Points, in no order, along strands that fork, close into loops and pass close to each other.
Two points are linked if the straight distance between their rows is under 42.1. Some points are linked to none.
k79: [-20  -2  10  19 -11  12  -4 -16  -3 -13  15   1 -11  -3  13  17  13  -7
  -3  25 -12 -11  -3 -10 -13   8]
k613: [  0   7   6  20 -14   6  10  27   0  -6  32 -20  -5  13   0  -4  17  -8
   1 -22  -7   7   5  11 -18  -4]
k650: [ -7   1  15  22  -5  -5  -2   9  14 -12  25   1   9  -8  -9  -4  -4  -2
  11  12   0   0  19  -7  -9   8]
k241: [  0  -3   4 -12  35   6 -13  -8   7  22  -3  21  -9   4  -2  29  -9  11
 -17  19  20 -26  -4  -9   8   0]
k744: [ -9  -7  -6  -6  11   1  -5 -12 -25  22   9  -1  -5   5  12  14   5  15
 -14  20   6 -22  -8  -4   7  -5]
k722: [  1  12   6  -1  -6 -11  -7  -7   0   3   3  12 -16   4  12   6   5  -8
  -3  26  14 -21  -7  -1  -3   5]
k518: [ -4  10  -2  12  -9 -12   6  11  16  -9  -6   8  -9  -2  -7  -4  23  -8
   2 -29  22   8   4   7 -19 -10]
k887: [  0   5 -13 -10  35  16  -7 -11  -1  17  -6   4  -6  20   5  26  -5  10
 -25  17  -9 -23 -19 -10   7  -4]
k983: [ -2 -12  26  14  12   2  -1  -5  11  -7 -13   9  -2 -23 -13  -2  -1  12
   9  15  17  -3  21 -14  -3   9]
k599: [-11  -5 -18   4  -6   5   6  -3 -22   0   5 -25  -3   1   7  11  15  -8
  -2 -13 -21  13 -21  11  -6  -7]
k754: [  8  13  -5  -5  10  -3  -5  -8  -5  10  -1  -1 -20  26  13  20   5  -1
 -16  26 -11 -18 -21  -2   3   0]
k811: [ 25  10  -9 -20   5   2   3   8  25  13   0   9  21  13  -3 -20 -25  -4
  12   3 -20  16   0 -13  14   8]
k320: [  7  10  10   2 -19 -14  -3  11  20  -7   4  24  -1  -8   8  -3   6 -20
   9  -2  33   7  10   5 -15   9]
k434: [  7   3  -9  -3   1   2  15  10  13   4   1  -7  15  -5 -19 -22 -11  -3
  13 -11   1   9   8   2   4  -2]
k492: [-12  -4  -6  -7  -1  13   8 -15 -25   3  -5 -25   9  -1   0   5 -10   6
   3   9 -26   5  -6  -3   4  -2]
k416: [-25 -17  22 -20   3  21   1  -9 -26   5 -20 -13  17  -6  -1  -7  -1  18
  13 -11 -22   7  -5 -10  22  -1]
k220: [ 15   6  -9 -10   3   4   7  -1  21   9   0   0  23   3 -15 -22 -20  -5
  15  -5 -14  16   9  -5  11   5]
k607: [-14 -21  30  18   9   9  -6  -1  -1 -18  -7   0  -5 -20 -10   5   5  13
   3  10   1  -8  18 -11  -5  10]
k22: [ 20  12   1 -22 -15 -26 -17  22   7   4  -6   9 -11  14  18   3  -7 -14
  -2  -9  35   0  -5  14   0   0]
k858: [-11  -2  -7   2 -10 -20 -17   7 -11 -12  -6  29  -1 -12   6  -5  13  -7
  -3 -13  42  -6   7   9   6  -5]
k889: [-18 -35   3   0   9  23 -11 -11 -27  -8  -5 -16  13 -18   1   2  11  13
  -5 -17 -23  15  -5   0   3  -2]
k262: [ -2   4  12   6  -7 -11  -7  -1   1  -6   2  22  -5 -13   6   1   6  -2
   5  17  25 -16   7  -3  -7   2]
k939: [ -2   8   3   5  25  15  -6 -26  10   7 -11   0 -22  12  -7  27   6  -6
  -4  33 -10 -13  -5  -9   1   1]
k536: [-11   5 -15 -14 -10  17  11 -14 -18   3   0 -29  14   9  -2   2  -4  -6
   9  -5 -41  13 -15   6   2  -8]
k187: [  1  -1  -8  11   1   8  18  18   7  -7  13 -15  17  -4 -19 -19  -4   1
  12 -15  -5   8  16   6  -2  -5]
k286: [ 25   9  -5 -12  12 -18  -9   2  11   3 -16  29  -8  10  11   5  -7   0
  -7  14  18  -4  -9  -8   0  -1]
k265: [ 23   8   1  -2   8 -14   2   7  21  11  10   2   5  14  -3  -8 -16 -11
   8  19  -4  12   6  -5   0  17]
k550: [-10   9  11  20 -15  -5   2  12  15 -13  26  -2   0   0  -1  -1   9 -12
   5   1  -2   2   7   2 -17   9]
k160: [ -1   8 -22  -3  -3  -5   2  -6  -1   5 -24  -1 -10   7  -3  -6  20 -16
 -17 -38   4  11 -21  18   0  -9]
k691: [  1  -3  -4  19  -5   4  16  28   2  -9  27 -15   6   4  -9 -12   5  -3
   7 -20  -5   2  12   9  -4  -7]
k835: [ -1   7  -3   8 -17 -10   1  14  -8   2   5 -13 -13   5   7   6  12 -14
  -5 -19   9   0 -15  18 -11  -4]
k494: [ -6  -2 -22   3  -5  -1   4  -9 -12   5 -10 -13  -5   1   3   1  20 -11
  -9 -23  -7  11 -24  13   0  -7]
k918: [  0  15  13   6 -18  -4  -2  16  30  -4  17  13   2  -2   6  -8  15 -25
   2 -12  23  12  10   0 -29  16]
k180: [-11  -3  19 -19  -1  17  -1 -13  -6   7 -31  -6  15   0 -10 -11  -8  14
  13 -13 -22   3  -5 -11  27  -1]
k530: [ 14  16   4   5  -8  -8   3  21  21  11   7 -11  -4  15  -3 -11   7 -22
   4 -16  14  13   5  13 -15   4]
k66: [  5  11  12 -23   6  13   2   1  13  18   0  -5  22  17   0 -13 -37  23
  14  11 -23  -2  13 -14  19   5]
k888: [-18 -29  23  14   9  13   3  -4  -6 -26 -12 -11  -3 -14 -16   7   4  17
  -1  -2 -17  10  19  -6  -4  12]
k125: [ -5  -8  -3 -18   0   3   4  -2 -17  12 -13  -5  13 -14  -2 -17 -16  20
  -2  -7   3 -13   1  -5  19  -4]
k618: [-12 -11   2  10 -18 -12 -15  12 -13 -23   8  28   0 -19   5  -2  12   1
  -6 -24  31 -13  15   8   2  -9]
k796: [ -8 -12  -3  20  -6   3   7   4  -9 -16  10 -12   3 -14 -10   6   3   5
   1 -13 -10   2   8   3  -6  -5]
k468: [ -8 -10  -3   3   4   3   4  -8 -19   0  -6 -16   3  -8  -2   0  -7  10
  -2  10  -7  -4   1  -3   4   2]
k417: [  7   6   8 -24  14  12  12  -1   3  17   4  -9  15  10   4  -9 -35  27
   7  21 -11 -11  13 -13  13   8]
k579: [  8   7  -3  11   4  -8   6 -16  21  -3 -14   1  -2  -2 -16  -7   0  -8
   3   5  -4  15   2  -1  -5   6]
k24: [ -4  -7  -1  21 -10  -2  10  11  -1 -18  13  -1  -8  -8  -5   5  21   1
  -3 -29   1   1   6   6 -10 -14]
k256: [ 11   5   0   3 -14 -20   5  18  15  -8  -4  26   3 -10  -2  -7   8 -10
  13 -16  39  10  17   7  -8  -2]
k569: [ 15   7 -16 -10   0 -18   1   2  11   0 -22  15  -4  -2  -1 -12  -1 -11
  -1 -19  19   9  -4  12   3  -6]
k102: [ 11   1  11  -8  31   4 -11  -8  15  14  -9  28  -9  -8  -3  27  -7   7
  -4  22  24 -20   5 -13   5  -1]
k671: [  1   6   3   2  15  11   3 -23   9  -3 -15 -11  -2   6 -15   3  -8  -1
   1  25 -23   6   6  -4   0   8]
k992: [ -6  -5   6  14  -1  -5  -4  -4  -7  -1   0   0  -4 -12  -3  -2   3   6
  -2  10   8 -12   5  -3   0   0]
k769: [-15 -19   2 -14  -6  12   7   9 -26   7  -5  -9  21 -22   2 -16 -17  24
   0 -17   3 -13   4  -6  20  -4]
k54: [ 25   6  -4 -10   5 -15   4   6  13  13   9   3   4   9   2  -9 -24   6
   5  22   3   1   5  -5   4   6]
k990: [  3   7 -10  -1  23  16  -5 -23  -1   9 -10  -4 -17  21   0  24   2   0
 -13  24 -21 -11 -17  -5   4   1]
k869: [-15 -36  -6   6   6  12 -16 -17 -30   1   2  -9   8 -14   4   3  17  13
 -13 -10 -10  16 -11   3   2 -11]
k486: [ -2  -8   3   3  13  -1  -9 -17  -6   7 -20  11  -9 -13  -5  -3   7   6
 -10  12  14 -10   2  -4   7  -2]
k141: [-10 -26 -13  -2  -3   4 -13 -15 -34  12  -7   6  11  -5   0 -11  16  12
 -27  -6  18  10  -8   9  15 -15]
k927: [ 16  16  -3 -23  -6   2  -1  12  21  17   3   2  28  20   0 -17 -30  16
  13   2 -27   4  -2 -17  18   0]
k437: [ 23   4  -3  -9  26  -5 -14  -3  12   7 -18  40  -7   3   6  16  -4   5
  -8  18  23  -9   0 -13   2  -7]
k89: [-16 -29   7  -5   0  19   5   6 -26  -6  -6 -14  20 -24  -5 -11  -8  21
   1 -27  -8   0   4  -1  17  -5]
k551: [ 21  12  -8 -12  15   0  -1   6  22  13   7   1  15  22  -1 -12 -25  -9
   9  21 -25  14  10 -13   6  17]
k995: [ -9  -6  -2  15 -14 -12  -3  11  -6 -15   9  10  -3 -14   0   3  14  -2
  -2 -21  14  -9   7   7  -7 -10]
k229: [  8   6 -25 -19  -7 -11   1  11  -6   5 -15  10  -3   3   5 -18   0  -6
  -5 -33  22  -1 -10  17  13 -13]
k149: [ -3   8   5  -5 -14  -9   4   5 -16   6  27 -25  -8  18  17  13   2  -5
  -1  29 -14 -11 -14   4  -6   6]
k734: [ -3   9 -13   5  -5 -12   1  -1   6  -4 -20   2 -14   0  -3  -2  24 -14
  -9 -31  17   9  -9  13 -10  -8]
k475: [  9   6  -4   8  -8 -13  11  22  12  -5   0  14  -2  -8  -5 -15  14  -5
  10 -27  31  10  16   8 -12 -14]
k781: [-12  -6   7  12 -20   3  -1   7 -19 -12  42 -17  -3   3  17  21   1  -2
  10  12 -25   1  -6   6 -13  -2]
k572: [-11   0  -8  11  -7   0   3  -6 -16  -4  11 -25  -7   8   8  16  10  -6
   2  10 -20   6 -15   5 -10  -3]
k495: [ 11   2 -22 -18 -10 -11  12  23  -5   4  -4   4   4  -7  -1 -20  -9   0
   6 -25  22  -2   1  14   9 -13]
k477: [  0  -8  22  20   7  -1  -1   3  12  -6   9   2   8 -18 -14  -8 -10   7
  12  21   6   6  27 -11  -7   9]
k510: [  5  11   0  -7   1  -7   3  -7  -7   9  10 -15 -17  24  11  17  -2  -3
  -8  30 -16 -11 -20   4  -2   7]
k588: [ -4  10   3   4 -20  -5   0   8  -8   3  18 -29 -12  17  12  14   6 -16
  -2   8 -13   2 -21  11 -13   7]
k920: [  5   3   7   6  21   6  -8 -24   9   3 -17  11 -19  -5 -11  12   6   1
  -4  23   4  -9   3  -8   1   2]
k687: [-10   0 -22  -8  -4  16  11  -4 -25   0   7 -30  11   1   5   2   9  -5
   8 -18 -32  16 -20  10  -1 -15]
k131: [ -3   6  -9  -8  -8 -23 -19   1  -7  -1 -12  29 -12   3  10  -4  10 -11
  -8  -5  37  -5  -2  11   7  -2]
k915: [ -4   0  11  21 -21   7  11  19  -2 -19  43  -7  -7   4   7  10  14  -6
   1 -23 -13  -2   4  10 -14  -2]
k173: [-14  11   7   6 -14   3  -2 -11  -1  -7  11  10 -16   0  20  11  13 -15
  -5  26   5 -23  -9  -2 -11  11]
k568: [  1   8  -6 -10 -15 -23 -12  10 -11   4  -4   5 -15   8  16   0   1 -11
  -7  -6  27  -9 -10  14   2  -1]
k694: [  7   2 -12 -13  32   6 -13  -7   5  17 -11  19  -5  17   7  20  -6  14
 -24  14   7 -25 -14  -8   9  -5]
k554: [ -8  10  13  14 -18  -2   4  11  27 -18  27  12  -3  -5   2  -4  12 -16
  -1 -12   9   4  10  -2 -22  10]
k266: [ 11   1   4 -13  10  -4   7   5   4  14  11  -5   9   2  -3 -13 -29  16
   9  27   3  -6  16  -8   7   9]
k653: [  8   3  -9   3   1 -14   6  -4  11  -4 -17   9   0  -9 -11 -11   2  -7
   2  -8  13   8   1   6  -2  -3]
k377: [  0   7   4  12  13   0   1 -25  26  -5 -12  -3  -6   8 -20   0   7  -8
   2  23 -19  20  13  -7 -12  14]
k772: [  1  -1  16 -18  15  19  -1 -20   5   1 -33   0   7  -4 -10 -10 -12  12
   5   1 -16   0   0 -13  17   6]
k441: [ -8  -8   9  19 -19   6   2   1 -10 -20  44 -10  -6  -2   9  22   7   1
   8  -7 -28   3   4   6 -13  -2]
k941: [-21 -22  10  -5   3  25   2  -8 -23  -4 -18 -19  14 -14  -3  -4  -1  12
   1 -11 -20   7   1  -6  11   2]
k787: [-19   2   2  20 -15   6  -5 -15  -7 -12  16 -11 -10   0  15  21  20 -11
  -1  12 -18   4 -13  -3 -15   3]
k509: [-10 -22   8  17   3  14   6  -1  -8 -23   6 -16   5 -13 -14   9  -4  14
   2  -8 -21   8  16   0  -3   1]
k778: [  4  -6 -14 -17  -9  -6   7  10  -9   7  -7   1  14 -16  -5 -21 -20  11
   6 -16  14 -11   5   3  15  -9]
k67: [ 30  10  -2 -14  -3 -24  -9  14  15   5 -12  15  -8  18  14  -1 -12 -10
  -7   4  18   6 -12   4  -2   4]
k748: [ 13   6   1 -11  20  14  -1 -20  10   0 -23   4   0   3  -6  -3 -13   5
  -4  12 -15  -1  -5 -13   8   2]
k126: [ 31   6 -14  -6   5  -9   6   0  26   4 -18  18   8   5  -1 -14 -13  -6
   1  -7  -2  21  -6  -2   4   5]

A fork is a point with three links, a tip a point with one. Leave the first point through the second and follow the links. Name the first fork or tip that comes.
k995, k24 -> k599
k229, k569 -> k941
k796, k24 -> k990
k781, k441 -> k811
k572, k787 -> k992
k220, k434 -> k781

How many points has the smallest loop of links through each point below? Write - if it is on no loop.
k495 -> 16
k149 -> 15
k551 -> 8
k79 -> 12
